Each row is a point on a tangle of strands that fork and nearly touch. The rows are in no order.
Points whose rows are less than 122 apart are linked; no others are. Some points are linked to none.
q847: [-19   0 -12  13 -21 -12  13 -19 -13   9  21  22 -11  11 -41 -17  24  11
  14 -12 -19  15  36  -9  47 -18  21 -13 -15  -3 -33 -19  -3   3   0]
q47: [-27 -17 -18  -3   0  37 -36 -25  -1  -5 -15  14 -13  19  39   7   8   5
 -32  -3  11 -12   4  29  15  24  -4  43 -23   8 -10 -15   2  15  14]
q959: [ 22 -11  54 -22   2 -13   0  35  16 -19 -39 -26  27 -24  12   5  18  15
 -20  42 -14 -46 -25  36 -24   6   9 -16  -4  24  32  25 -22 -33  -1]
q719: [ 23  33   6   6  -3  -2  27  22 -32   9  31 -14  11  16 -50  40   8  -1
 -35 -16 -38   6 -19 -14   1 -30 -23 -47   9  41  -7  43 -32 -26   0]
q240: [-17  31 -12 -20   2 -10  -3 -10   7 -18  71  -4 -14  -5  -8   7 -17 -47
 -20 -27 -10 -28  11 -36  22  -2   8  -6   2   0   2  -1 -36  -2 -37]
q483: [ 38 -30  21  14   1 -29   7  19  32  -7  31 -35 -21  -5  -6 -16  46   6
  34  30 -30 -10   4 -28 -11  29  28   7  21  -2  23   2  12 -17  -6]
q725: [ 17  29 -43  -4  15  15 -46   8   0   7  -1  -9  -6  53  30   0 -14 -21
  -5 -15 -12  21  57   4   6 -17   2   8   2  13 -22 -55 -34 -18 -60]
q608: [-12 -22  10 -16  13 -22 -16 -40 -14   6 -13  12 -27 -27   4   6 -16  24
 -15 -46  -2  28   2   9  45 -12   6  24 -15  -3   2  -8  37  51  38]
q654: [-21 -12  -8 -36  13   6 -28 -33  -4  18  42   0  10 -19   6 -21 -63  26
 -18 -63  11   0   2  19  13 -42  51 -20  27 -23 -35 -10  22  45 -26]
q912: [ -6  41 -13 -21   2  40 -39  30 -36  12 -51  36  -5   8  14  19 -38  20
 -46 -43  22  28  27   3  23  13 -22 -16   9   0   9  18 -26  24 -14]
q980: [-12 -15 -19  28 -16  18  -2  17   3  18  -4   6 -55  -9 -12 -13  26 -12
  33  15  26 -54  39 -16  -3   5   0 -13 -11   7  21   1 -48   4 -14]
q6: [ -2  -1  12  13  13 -18 -29   1  -6 -40  27 -23 -21   0  -1   4  32  -9
 -50  22 -38 -16  18   1  15 -13  11 -20  17  31   5 -37 -26   4  31]
q381: [ -3 -21  12  -4   3   0  14  50 -23   0 -47 -13  15  28 -24   6  31  27
  18  -6   9 -12  18  32   0  11 -32   0 -34  17  22  26  10   4  -3]
q506: [-24  -8 -21  15  -7  56  -4 -18  21  13  52 -15   2  16 -41   0  15  -4
  15 -29   6 -25  -8  12  -4  38  17  15   2   7   8   1  11 -30   3]
q557: [-34 -22  28  -1 -33  -8 -15 -11  -4  22 -29  -2 -13  -4  18 -34 -36  31
  -3 -25  -1  -6  21 -10  46  11  53 -21  -3 -36   1 -21  -5   0 -11]
q8: [ 28  20 -23 -11  38  25 -16   8  27   0  42 -41 -45  32  -1 -12  46 -13
 -18  39 -16  -8  30   4 -33  -3   6   2  27  48  16 -14   9 -34 -14]
q329: [ 33   7   6  10  -6 -27  26  26 -15  32 -29  10 -40 -28  10   2  14  17
  19   0   0  18   8  -7  -6 -26  -5 -27  -6   8   7  -3 -23  17 -23]
q644: [-23  26 -26  -7   8  -5   8  21 -31 -14 -68  20  17  32 -27   2  -4  12
  15   4  27  17  29  21  -5  -9 -46   4 -28  -8  -9   3   8   9   2]
q85: [ 25   2   3  20  -5 -32  32  13   0  -1  32 -10  -7  -5 -24  12  74  -2
  19  24 -21  16 -26   2 -15  33  -1  13  14  12  -1   9  18  -8  38]
q22: [ 20   7  20  18  -1 -21  -8   6   3 -38 -18  24   9 -37   3   9  29  -1
   5  52 -18 -10 -37  -4 -24  -8  -7   5   6  -4  -1   3 -33   2  13]
q59: [-42 -22  -3  32   4 -33  44  13 -25  -6 -10  66   7 -40 -23  -5  -6 -21
  45  32  13  11   6 -32  -3 -22  -3  -5  11  -5  39  -3   5  19  29]
q205: [-16 -13 -27 -19  -2  20  42  12 -41  11  50  -1 -17  17 -31  -3  20  23
 -34  -7 -17   6  -5  -2  -6 -11 -40 -20 -29   3 -33  35  -8  15  -5]
q975: [ -1  21   7  12   8  11   9  10 -22   4   7   6   2 -39  16  53  -8 -17
 -27   2   2  35 -34 -45 -43  10 -34  -4  31  22  13  17 -16   3  54]
q322: [  2  14  18  25   2  -2  13  50 -18  -8 -18  16  14 -29   4  52   6 -14
   9   7   8   5 -37 -18 -38  53 -35  18  18   7  38  43 -15   1  33]
q529: [ 36 -21  25 -18  20  16 -12   3  27 -31  16 -38  32  27 -17   5  20  31
 -15  48 -37 -30   4  20  -6  24 -16  -2  -3   6 -11  48 -14 -49  11]
q350: [ 61 -28   7   1   0 -25 -30  -8  41  14 -28 -54 -42  -3  43 -29  -9   9
  33   7  -8  14  27  -9  -3 -23  23   9 -18  -9   2 -29  12  13 -17]
q985: [  5 -45 -14  -9  48   5  19   8 -18 -26   1   6   1  -5 -32  -8   0   7
  27  -8   8   2   9  21 -33 -30 -20  23  -6   2  14 -17  47  26   6]
q80: [-22  30 -35 -23   8 -29 -32   7  -4 -36  39   1   7   8   0  20 -14 -53
  -8 -31 -38  -7  26  -4  48 -12  -1  24 -12   7  -1 -36 -32   1  -9]
q43: [-10 -27 -10  36 -17 -20  -1  -7  12  -8   5   6 -16  -5  18  10  22 -16
  10  17  20 -49  17 -16  27  -2 -25  -7 -23   8  13  -2 -46   0  25]
q789: [ 33 -27  -4  27  -2  53  -7 -16   9  16 -27  26  18  11  -9  -5 -14  29
  38 -29  20  21  -1  33   3 -35 -11  -1 -10  -3 -31  16   7  17 -39]
q448: [  8  -3  29 -11  17 -22 -21 -15   7 -41 -26  48   1 -44   5   9   3   2
 -42  36  -1   2 -48  -4  14 -21 -20  15  -5  -4  -2 -13 -13  38  22]
q995: [  8 -41  10  27 -13 -45  34  38 -10  -9 -60  32   9   6  16  -8  11 -14
  38  29 -14  23  -3  12  13  -6  -2  32 -24   0  27 -25  18  10 -13]
q96: [-10   0  10  -4  13   6  22 -15 -22  19  -3  37   9 -31 -23   9  15  41
 -24   0  25   9 -25   7 -20  18 -18  -8  10  -4 -11  37   9  35  32]
q279: [ -8  16  52 -23  12  -2 -19  27  10 -22 -11 -20   4 -14 -13  -9 -26 -12
 -40 -17   1 -37 -14 -17  -9  49  23 -20  33 -16  46 -23  11 -13  -8]
q206: [-19 -20  35  49 -10   5  -4   7 -10   0  14   4 -17 -34 -18  21  30 -17
  -3 -12  -6 -36  -4  -5   4   3  26 -27  26  40  47  -1 -15   1  36]
q471: [-32   8  30  26 -24 -19  13  24  -3  -5  11   3  -3 -10  -2   9  -6 -43
 -12 -36  -3 -21  22 -28  34   0  18 -33  22  28  49 -28   2 -15  12]
q213: [ 12  18  13 -11  -7 -12 -22 -26  -9 -13   7  15 -38 -38   2  32  31  -2
 -48  16 -17   6 -46  -3   7 -24 -16  11 -14  24 -15   0 -22  48  53]
q747: [ 35 -53 -13  23 -14   3  41  31   8  40  27  -4 -29  29 -22 -37  55  14
   9   0  20 -21  11   4   7   3   8 -12  -5  17  14   1   5  10 -42]
q924: [ -8  -7 -32 -23 -14   5  35 -15   4 -27  58  25   0  19 -26 -21  26 -15
 -18  12   4 -24 -41  -5  24 -14 -36   3 -36  -7 -22  27  -4  17  -3]
q593: [ 20 -18  49 -19  21 -27  19  36  -4  17 -33 -24  16 -16  -2  17  16  61
 -34  12  20 -26 -29  29 -42  37   2  -3  -3  14  35  35   6  12  11]
q624: [-15  54  -9 -23  -4  12 -14   2 -17  -4  27   5  25  -8   3  43 -36 -29
 -46 -10 -11  12 -11 -23 -21   8 -17 -11  24   9 -13   5 -39 -17  22]
q543: [ 13 -15  25  22  -3  10  -9 -29  16  12 -54   8  30 -10 -22 -25 -12  41
  68  16  -6  10 -25  -4 -20  19  44  13   9 -43 -10   8  28 -16  -4]
q314: [ -7   9  -3 -17 -14 -26  -6  16  -5 -47   1 -10   8  30  21  21  -3 -44
 -19 -12 -27  -4  -8  -3  46   2 -38  19 -42  -8   4   0 -11  -5   3]
q673: [-35  19 -15  18 -13   8 -21 -13 -32  22  -8  16  -8 -10  -6  37   6  17
  -8 -21   4  20  21 -12  28  30 -10 -12   4  16  -4  16 -26  -2  47]
q687: [ -3  10 -10 -12   8   7 -32 -48  32 -13  43  10  -1  -3  53  18   0 -33
 -30 -39  32  25 -11   0   3 -17  10  23  13  12 -12 -45  18  20   1]
q65: [-29  -7 -38  -3  -4 -27 -33 -29  12  13 -17  -1  27  54   4 -32 -33   6
  26 -18  26  -7  36  -5  20  24  33   5  -2 -21   2 -55  15 -17   3]
q763: [ 41  52  -2 -29  16  24  -8  18  -2   5 -14 -29 -35  14  -8 -16  -9   7
  -2  -5 -22  16   4  10 -21  15  -6   3   5 -16 -30   8  -3 -13 -52]
q427: [ 23 -29  -7   5 -23 -32 -18 -13  16   9 -31 -28 -29  22   0 -34 -25  12
  46 -16 -13  19  34 -21  32   5  15  22 -33 -29 -27 -14  13  22 -14]
q211: [-22  33 -49  -9 -15  38 -24  -3 -21  30 -26  -6   8  17  40  10 -17  -9
   9   6  -8  10  53  23 -24 -25  -1 -11 -11   6 -32 -24 -34 -29 -14]
q498: [ 12   7  -8  32 -10  37  29  17   9  25  -2   2 -13  17  -5 -12   4   6
  46   4  20  54  16 -51 -25  47 -12  14  19 -34 -21  -2  19  -2 -26]
q311: [-31  11 -36 -20  13  53  14  21 -49  15  21  32 -10  14 -14   8  -5  11
 -57 -23  21  20   5  -6 -19   1 -43 -29  -1   3  -2  20  -5  29  -8]
q755: [ 11  47   8 -11 -26  40   6  22 -15  16  -7   8 -38  -9  21   0  -8 -11
 -18 -11 -36  46 -11  -7  -3 -19  -7  -6  -3  -3 -28  14 -17   1 -47]
q856: [-31 -36  37  16 -18  22 -13 -25  11   6   7 -13  -5 -34   0   6 -15  -8
  27 -23 -19 -42   9 -15  14   3  44   8  -2   5  33  -3 -10 -22  19]
q254: [ 24  -7  47 -11  23 -17 -11  20  30 -30  -7 -24  16   6   8  -6  27  -7
 -44  19   3 -41 -18   7 -21  23  11 -26  34  19  43 -32  13 -28   9]
q935: [ -7  -1  23 -32  -3 -40  26  30   8 -47  -6 -29   8   3  37  10  14 -30
 -24  22 -24 -13 -36  21  10   2 -18  16 -36  14  39  15  25 -10  22]
q433: [ 32  -2   6   2 -29  -1  31 -25  22 -13  41   5  16   5 -12 -13  16   3
  13  -5  -7   3 -26  -5  30 -14 -17  -3 -25 -13 -47  43 -14 -14 -29]
q513: [-25  38  26 -10 -17 -32  21  38  -6 -23 -45 -26  -2 -28  24  24  10 -40
   7  18 -13 -25 -18  12 -17  17 -14   1 -18  12  39   4   2  -9  29]
q158: [ 22 -30  25  11   6   1  10  14  -1  11 -57   2  37  21   3   0  -1  50
   4 -12  20   9  -7  29  -2 -14 -10 -15 -15   1   2  21   8  -7 -27]
q938: [-30 -10 -24  -7   4  50 -58 -20  -2  27  -2   9   7  38  21   0 -13  21
 -26 -44  26 -24   2  24  11  56  20  14  14  -3   4 -31   7   3  -4]
q729: [-19 -49 -39 -19  12  37 -15 -10  19  -1  27 -30  16  39 -30 -33   1  20
  14   0   8 -53  17  21   0  15  13   3  -9  -9  16   1  19 -21  -4]
q127: [ 22  13 -10  -4   5  11 -32  16  -6  -6  -7 -28 -37  13  10   7  35 -12
 -23   4 -26  -7  27  35 -12 -17   1  -1   3  47   5 -28  -5  -9   8]
q419: [-30  15 -44 -16  -7   7  -1 -32 -16  19 -23  19 -11  15   3 -23 -20  -2
  22 -29  36   8  18  53  -2 -26   3  22 -14  -4 -19 -19  55  44  -3]
q137: [-30   5 -15  -1 -11 -45   9 -28  13  -5   4 -13  19   7  13   1 -10 -22
  21  -1  -7   8  24  -5  17   2  25   9  -9  -9  -7 -41  25 -36  30]
q108: [ -6   8 -19 -21  10  25 -10 -19 -10   3  41  24 -14 -11   5  15 -15 -16
 -51 -51  38  14  -9 -11   9 -14 -21  -9  13  12   1  -7   5  44  -3]
q709: [ -4  40   1   1  -7   0 -29 -38  30 -11   9   5 -25 -30   4  15  24 -17
  11   8  17 -18 -17  -5 -18  32  -3  38   6  -1  -8   4  -4   1  41]
q511: [ 54 -31 -16  26 -14 -28  36  28  12 -17 -23  27  16  25  -2 -20  30 -13
  43  35  -7  37  -1   2   1 -25 -17  23 -15  -3 -15 -19   0   4 -45]
q894: [-33 -18  24  20  11 -31  34  36 -35 -14 -50  79  29 -30 -35   5 -18   8
  32  26  -5  28  -8   1  28 -19   0   5  -3  -5  47  36  10  19   0]
q152: [-45 -36  10  19  -6 -22  47  -7 -30   6 -27  47  16 -20  24  20   8 -11
   9  48   2   7 -26  -6  -6 -25  -8  14 -30   7  23  16  -2  12  42]
q597: [  3 -17 -16  40 -24   4  17  30 -20  31 -12  -3 -44 -13 -17  -2  17 -15
  42  14 -16   8  58 -22  -4 -13   0   6 -18  11 -11 -12 -29  21  -5]
q487: [-26   1  16 -30  15 -21 -33 -20   1 -15 -17   1  49 -39   3  29 -87  19
  -4 -26 -19   4   7   8  35  -4   9   4 -13 -32 -13  22 -27 -11   6]
q68: [ 13  24 -22  -3 -21  19  -2   1 -24   2   6   0 -24   1 -13  43  49  -6
 -48  29  -1 -31 -50   0 -11 -24 -37 -15   3  46  -8  29 -46  43  39]
q470: [-25  11  -4 -37  18   1 -14 -20 -26   2  13  21  18 -13 -10 -13 -30  35
 -57 -24  -6  29  -4  25   9 -30  17 -28  16 -19 -34 -26  10  19  -9]
q857: [ -4  -2  30  -6 -17  40 -27 -10  20 -12 -11 -28  36  19 -14   8  10  23
  -7  15 -24 -40 -13  44   4  50  18  19 -11   3 -18  26 -15 -49  16]
q290: [-23 -10  -2  61  13  18  -7  36   1 -43  26 -22  -1  26   2  12   1 -57
   9  18 -23  -3  19 -12   0  17  -2   8  15  25  25 -29 -11 -19  16]
q104: [  3  24  17  10 -11 -36  29  30  -3   0  13  -6 -23   2 -21 -12  11 -39
 -20   5 -10 -32  15 -36  13 -18   4 -59  12  22  32 -14 -26 -28 -31]
q776: [ -4 -52 -34   9 -26  -2  19 -31  27  34   1 -30  10  32 -10 -60  12  20
  66  29   2 -10  21  16  -8  -2  34  24 -20  -1 -10 -14  54 -19  28]
q187: [-28   0  23 -13  32 -19 -29 -22 -14 -33 -16   4  47 -22 -18  27 -49   2
   0 -10 -20  15   5 -14   2  19   3  10  20 -17  10   1   2 -21  52]
q984: [  4 -16   8  29 -10 -18  34 -15  25  14  47   8  -9 -35 -10   6  30 -23
  44  12  13  52   9 -52 -30  -6  24  13  14  -5  -6 -17  16   6   5]
q625: [-36  19 -24   3 -29  13   1 -50  -2   1  18  37  35  29 -23 -14  -7   0
  29 -19   2   4  12  12  46  -1  16  17  -9 -12 -40   1   1 -22 -11]
q534: [ -3 -51  46  10   4  20 -16 -17 -13   0 -41  13  -7 -60  -5   8  -8  28
  26  -6 -16  -5 -11   3   0  -6  38  15  -6  -5  25  10   4  24   8]
q55: [-14   0 -10 -11  25   2 -50 -63   3 -24  -6  46  18   7  35  16 -21 -15
 -30  -7   9  17 -12  28  22 -11   9  48   1   2 -18 -37  13  20  21]
q463: [ -5  -5  15  48 -35  -3  39 -34   8  34 -20  58  19  -2 -16 -17  16 -16
  59  14  11  26  -7   7  19 -18  40  24  -2  13   2 -14  42 -10   8]
q615: [ -1  24  -2  13 -36  26   2  21 -17   9  36   2 -25  28   0  38  19 -26
 -57 -19 -27   1 -19 -21  35  -2 -25 -20  -1  36  -3  26 -44  -8  -8]
q228: [ -1  -9 -24 -15 -20 -51  46 -26  31  15   5 -21  23  23  14 -36  13  -3
  42  28  21   4  29  15   6 -29  10 -14 -18  -3  -3 -22  54 -13  28]
q462: [  4 -19   0  19 -24 -34  17  24  -2  -4  -4  10  -5  12   3   9  59   9
   1  23  21 -40 -27  -3  12  31 -37   3 -31   9  19  39 -36  10  17]
q896: [-33   1  19  -8 -23  24 -13 -40   4  24 -12  -6  24 -11 -13  -2 -14  43
  -4   6  18 -31 -13  25  -2  44  25   1  -1 -17 -21  31   2 -18  28]
q997: [-15  18  -1 -21 -13 -31  -3 -24  20  -2   9 -18  16  18  35 -28  12   5
 -22  31  -2  -5  22   0   6  11  25 -32   4 -20 -28 -29  -7 -53   3]
q134: [  0  21 -31  -8  31  20 -21  24  -9  -9  -8   5 -11  33   6  -9  -6 -18
 -21   0  17 -17  36 -16 -10   6 -14 -22  17  -2   9 -37 -23 -17 -37]
q91: [ 31   3  20  11 -26  -2  36  32   9  -2 -18  -3  -8 -14  57   5  -1 -29
  29   2 -15  35 -31 -23 -13  28 -14  24 -10 -18  10  16   3 -12 -35]
q312: [-29 -14  22  -2 -16  16 -11 -11  -2  19 -19  25  30 -17  32   4 -74  17
 -12 -45  15  11   6  -7  47 -12  13 -23   1 -26  -5  26  -9   0 -20]
q839: [-19 -22 -55 -14 -21   6  -1 -29   9  37  15 -19  -7  39 -31 -55 -17  10
  47 -17  22  -8  37  28  15 -25  34  10 -25  -4 -25 -25  52  23  -3]
q229: [-29   7  -5 -34  28  20 -37  -4   1  28  32 -29   2  15   5  -1 -39   7
 -63 -37  14 -33  -3  -5  -7  79  20   4  34 -20  10 -13  -5  -2  -2]
q442: [-28 -29  21  25   0  -1  34  -1  -8   1  16  29   1 -46 -31 -17  10   2
  36  24  -8   6  16 -45 -11 -19  35 -15  19 -21   6 -15   0  -4   4]
q734: [-11 -17  29  15   0  10 -26 -56   9  24 -33   4  25  -3  -8  -7 -43  49
  20  -5  18   8 -35   6  -5  36  40  19  22 -35 -25  27  41  -2  35]
q831: [ 24 -49   8  31   6  -4   0 -20  18  -9 -31  35   9 -27  -5 -15   4  11
  75  12  18  -6 -20   5 -17  -9  17  32  -6 -17  13  -1   9  15  -2]
q167: [ 46  17 -12 -24  35  -9 -15 -10  49 -21  45 -53   6  14 -30 -24  -2   2
  23   2   4 -12   7 -34 -21  26  -4   5  17 -30  -5  15  26 -23 -19]
q818: [  6   7   3 -25   8 -13 -21 -19   2  46   2 -48 -16  -1  12   8 -61  32
 -24 -44  42 -56  16 -12  13  28  -5 -24   5 -15  -5  37 -21  11  -8]
q630: [ -9   7  26 -16 -14 -28 -17 -39  12  18 -35 -20   7  19  -5 -25 -45  59
   0 -19  27  -7 -32  40  23  18  29  10  11 -46 -34  41  59  30  21]
q611: [-33   1 -28   6  -9  41  -3 -14  -4   5  63  18  19  31 -44  11  -8   2
   2 -47  -8  10   9  -5  40  41  -4  23  -7 -17 -26  16   0 -12 -15]
q622: [ 13  19   2   6  15 -16  10   6   7 -49   6  21  -3 -49  -5   2  13 -46
  28  48 -28  39 -36 -24 -33 -46  -1  24   5  -5  -1 -20   4  15   2]
q367: [-20  69 -37 -26   5 -20 -27 -18  -3 -30  28  25  31 -15   6  35 -20 -43
 -28  23  -7  23 -11 -24 -19 -43  -8 -11  18   5 -24 -42 -39  -6  24]
q783: [ 26 -21  19  12  16   1   6 -15  -3  51  -7 -29 -12 -19 -19  10 -23  43
  -1 -47  49 -58   3  -8 -20  10 -16 -32   8   8  15  55 -21   3   2]
q383: [-19  51 -31 -21   3 -25   3   8  -4 -42  10  12   4 -17  -6   8 -16 -64
  17  12  -5  29   2 -18 -18 -53 -18   2  -7   0   1 -33  -4   6   4]
q273: [-58  14 -31 -14 -11  16  -2  25 -47   4 -54   8   0   4  30  21 -13 -12
  -5  16  -1   1  29  26 -10 -20 -22  -1 -39  15   0  -7 -19   4  17]
q421: [ 15 -22   4   4 -17 -19  15  13  -5  16  24 -22 -16  23 -59 -31  47  31
   4  -3 -18 -27  23   7  37   3  14 -36 -10   5   4  -2   7  -2  -1]
q761: [-14   0 -19  31   7 -13  28  15   0  16  41 -26 -34 -14 -18  13  50 -12
  33  10  -5  29  19 -33 -33  30  10  23  21  19  14 -22  25  11  47]
q528: [-13  30  15  62  -2  31 -20  39 -20 -32  23   1 -15   9 -30  12  16 -32
  -6  12 -51  17   3 -27  10  26   9  -3  36  18   6   8 -25   1  -5]
q664: [  3   3  -9 -13   0  16   8  19 -23 -29  25 -13  -6   0 -15  23  50  -4
 -51  72 -43 -20 -56   6 -42 -31 -12 -22   8  32   1  17 -32  23  24]
q417: [-12  40  36 -28   7  18 -10  40 -14 -32   7  18 -22 -31 -12  -5  -6 -30
 -70   2  -8 -38 -23  -6 -12  15  12 -26  37   8  34  -7 -16   9 -11]
q797: [-17   2  -1  16  31  23 -40  11 -11 -21  13 -25  20  11  -8  34 -27 -14
  -5 -22 -25   9  34 -10   3  25  -5  15  27   6  11 -10  -6 -30  19]
q231: [ 53  12  -5 -21  33   0 -18 -13  22  -9  15 -47   7  25  -3   0  -4  21
 -15   6 -21  11  16   2 -14   4 -26   3   0  -1 -26  16   3 -33  -6]
q653: [ 24 -13 -10 -19   5  21  18  -3  18  -6  15 -15  -1  -8  37 -14  -1 -12
  -9   3  -5  21  -4  28 -19 -60  -7  -1 -16  12 -16 -17  27   3 -27]
q715: [ 28  19 -23 -25  11  -1   3  12  15  -7  45 -30 -16  19  21  -9  64   1
 -34  71 -28 -12  -8   6 -43 -15 -18 -16  10  36  -3   9 -12 -20  25]
q731: [ 25  19  -5   9 -34  24  31 -19  12  26  64   0 -10  34  -2  11  28   2
 -39  -1   9  13 -26 -31  17  -9 -10 -18  -2  13 -38  42 -28 -24 -33]
q236: [ 32 -41  26   2  39  -2  -9  13  13  12 -11 -41  14  -3 -28  14   3  43
 -25 -16  38 -58  -5   3 -21  41 -15 -16   8  10  42  27  -2  -9  14]
q601: [  8  30  20 -21  -3  41 -24  25 -13   4 -48  38  -6 -31  34  12 -47  14
 -40  -8   9  51 -19   4   8 -15 -19  -8   7 -17 -10  21 -14  21 -34]
q212: [ 61 -55 -18  18 -11  21  24  12  21  14  -8   3  -7  21  10 -22  15   7
  52  -7  11  25   5  19  -2 -26 -15  40 -21   0 -21  12  23  35 -48]
q391: [ 16 -14  -3  -5 -18  12   2 -21  42   8  13 -25 -21  -9  79 -20 -37 -14
  17 -10  25  -9   2  -2   7 -15  -2   7 -10 -41 -22  17   6   7 -33]
q184: [-19  18 -14 -21  -5 -22  22 -10 -20  -7 -31  12  43  23  -5 -12   3   9
  -5  19   9  19  -5  45  -3 -47 -19 -26 -25   1 -27 -16  15 -16   3]
q635: [ 12 -15  17   8 -20  -4  25  45  10  -3 -19 -11 -12  10  38  -1  30   1
  21  27  -5 -12 -22  -8  -2  66 -35  19 -31 -22  12  39 -17  -4 -15]
q429: [-38   6   0   7  20   6  11  24 -19 -13 -12 -17  -2 -19  -7  26   1 -11
  28  13   4 -26   6  -7 -31  41 -37   8  -9  -1  26  19 -10  -6  40]
q175: [-13 -27  19  18  38 -27  17  30 -24 -34 -55  45  32   2  -1   9 -31  -1
  16  20  -5  51  -2 -17  14  -5 -22  28  -7 -19  34  -3  29   4   2]
q24: [ 28 -28  15  18  -3 -41  26 -13  13   7 -54  27  21 -10  -2 -23 -20  13
  68 -18  32  -4 -39  25  11 -18   5  29 -17 -22  14  19  56  23 -21]
q854: [ -2  20  -9 -40  25 -12 -19 -33  12  19  71 -10 -10 -33   6  -6 -37  -3
 -22 -28   2  -6  21 -23   2 -29  38 -18  19 -23 -24 -11 -20  10 -38]
q507: [  1  12 -13 -22  21  14   3  -5 -10   1   3  -3  22  -5  34   1 -48   8
 -43 -16  -2  32   3  13  -7 -71 -14 -36   0 -16 -24 -19 -12  -4 -34]
q697: [ 62   7  12   5  20 -28  -5  26  10  11 -35 -33 -35 -35   2 -13 -14   3
  44  -4 -26  39  14 -16 -13 -26   4   9  -2 -14   0 -21   2   5 -45]
q947: [-15  20  -4  18 -15 -25  45 -42  -8  25 -11  46  10 -13   3   4  27  -6
  27  33  10  24 -22   3  -6 -22   0   4  -3  -2 -10   4  29   0  38]
q117: [-22  -3 -42 -22  -2  11 -20  -9  10  23  16 -57  33  68   1 -27 -28  11
  13 -31   9 -16  18  20  -6  37  20  -5   0  -6   2 -20  42 -34  -9]
q600: [ 40  -3  32  55   3  -1  -2  52  -6 -20  14   3 -43   2   9  12  46 -25
 -11  24 -39  -1 -18 -21   7  17   1   7  28  28  19   6 -39  10 -15]
q298: [  5   0 -22 -16  -9  29   5 -34  35  29  43 -33   9   6  30 -14  -8 -12
  13  -9  20 -14  14  34 -27 -40  34 -11   4  20 -13 -12  28 -19 -15]
q171: [ 22  -7   7  -1 -13 -27  56  -2   8   0   4  19  18 -14   0 -23   6  10
  43   2  16  20 -40  11  -1 -15 -19   7 -12 -38 -22  36  23  23 -33]
q816: [ 48  28  14  31  -8  11   3  37  18  -2 -15  -9 -29  -3  37  20  32 -41
  14  10  -2   2 -22 -10 -40  23 -22  20   9  28  29   7 -27 -23 -17]
q794: [  3   0  -7 -26  19   3 -11 -39  -1  -7 -33  -5   1  17   5 -16 -18  30
   5 -11  15   2 -15  58  -3  -9   6  36  -8 -18 -27  13  73  31  13]
q247: [ 25  41   0 -14  22   6 -41 -23  16 -33  11  24   0 -28 -12   5 -19   1
  -7  -6  -5  45  -5 -20  -2 -15   2  12  23 -22 -33 -24 -11  10 -14]
q708: [ -6  24  -4  13   9   3   1  30 -22  21 -42  25  19  -9   8  12 -22  -7
  -9 -31  35  39  29  -9  -9 -22 -16 -48  38  21  41 -21   2  -5  11]
q52: [ 29 -16  -6  -8  26   6  12  24   2  10  -4   0 -20  23  -4 -37  39  14
 -11  33  21 -29  16   5 -26  -7 -16 -31  10   4  16 -12 -11 -11 -37]
q758: [ 27  12  20 -48  39  -1 -32 -12  -3  15  10 -48   1  -4   2  16 -68  10
 -56 -42   9 -17   0  11 -11  36   2  -7  25  -3  -4   9  -3  -4  -5]
q694: [ -3 -15  14   0 -37  -5  19 -19  25  15   6  -6   6  19  21 -53  -4  12
   7  11   7  -6  12 -11  28   3  46 -32   6 -34 -23 -31  13 -28 -35]

A fork is a point with three links. Follow the links from the first point to the second and name the forks in between, in order.
q794; q597 => q137
q59; q65 => q644
q857; q611 => q734 q137
q187; q755 => q137 q734 q231
q687; q137 => q433 q831 q734
q419; q894 => q137 q644
q761; q776 => q59 q644 q137
q980; q543 => q137 q734
q896; q995 => q734 q137 q644
q534; q137 => q831 q734

A fork is a point with three links, a tip a point with one. Leave the first point through the second and follow the links. Name the first fork or tip that comes.
q935; q513 => q6
q205; q311 => q417
q593; q236 => q433
q624; q975 => q298
q137; q65 => q644
q980; q43 => q137
q557; q312 => q427
q644; q381 => q59

Name the points in between on the shortest way along the links from the first point to the second, in order.
q231; q511 => q529 q857 q896 q734 q630 q794 q419 q839 q776 q228 q137 q65 q117 q729 q506 q611 q625 q847 q421 q747 q52 q134 q725 q211 q273 q644 q381 q158 q789 q212
q896; q635 => q734 q630 q794 q419 q839 q776 q228 q137 q997 q694 q557 q312 q487 q187 q797 q290 q528 q600 q816 q91
q22; q654 => q622 q383 q367 q624 q975 q322 q429 q513 q935 q314 q80 q240 q854
q228; q758 => q776 q839 q419 q794 q630 q734 q543 q831 q24 q171 q433 q924 q205 q311 q108 q687 q55 q47 q938 q229
q8; q975 => q715 q664 q68 q213 q448 q22 q622 q383 q367 q624
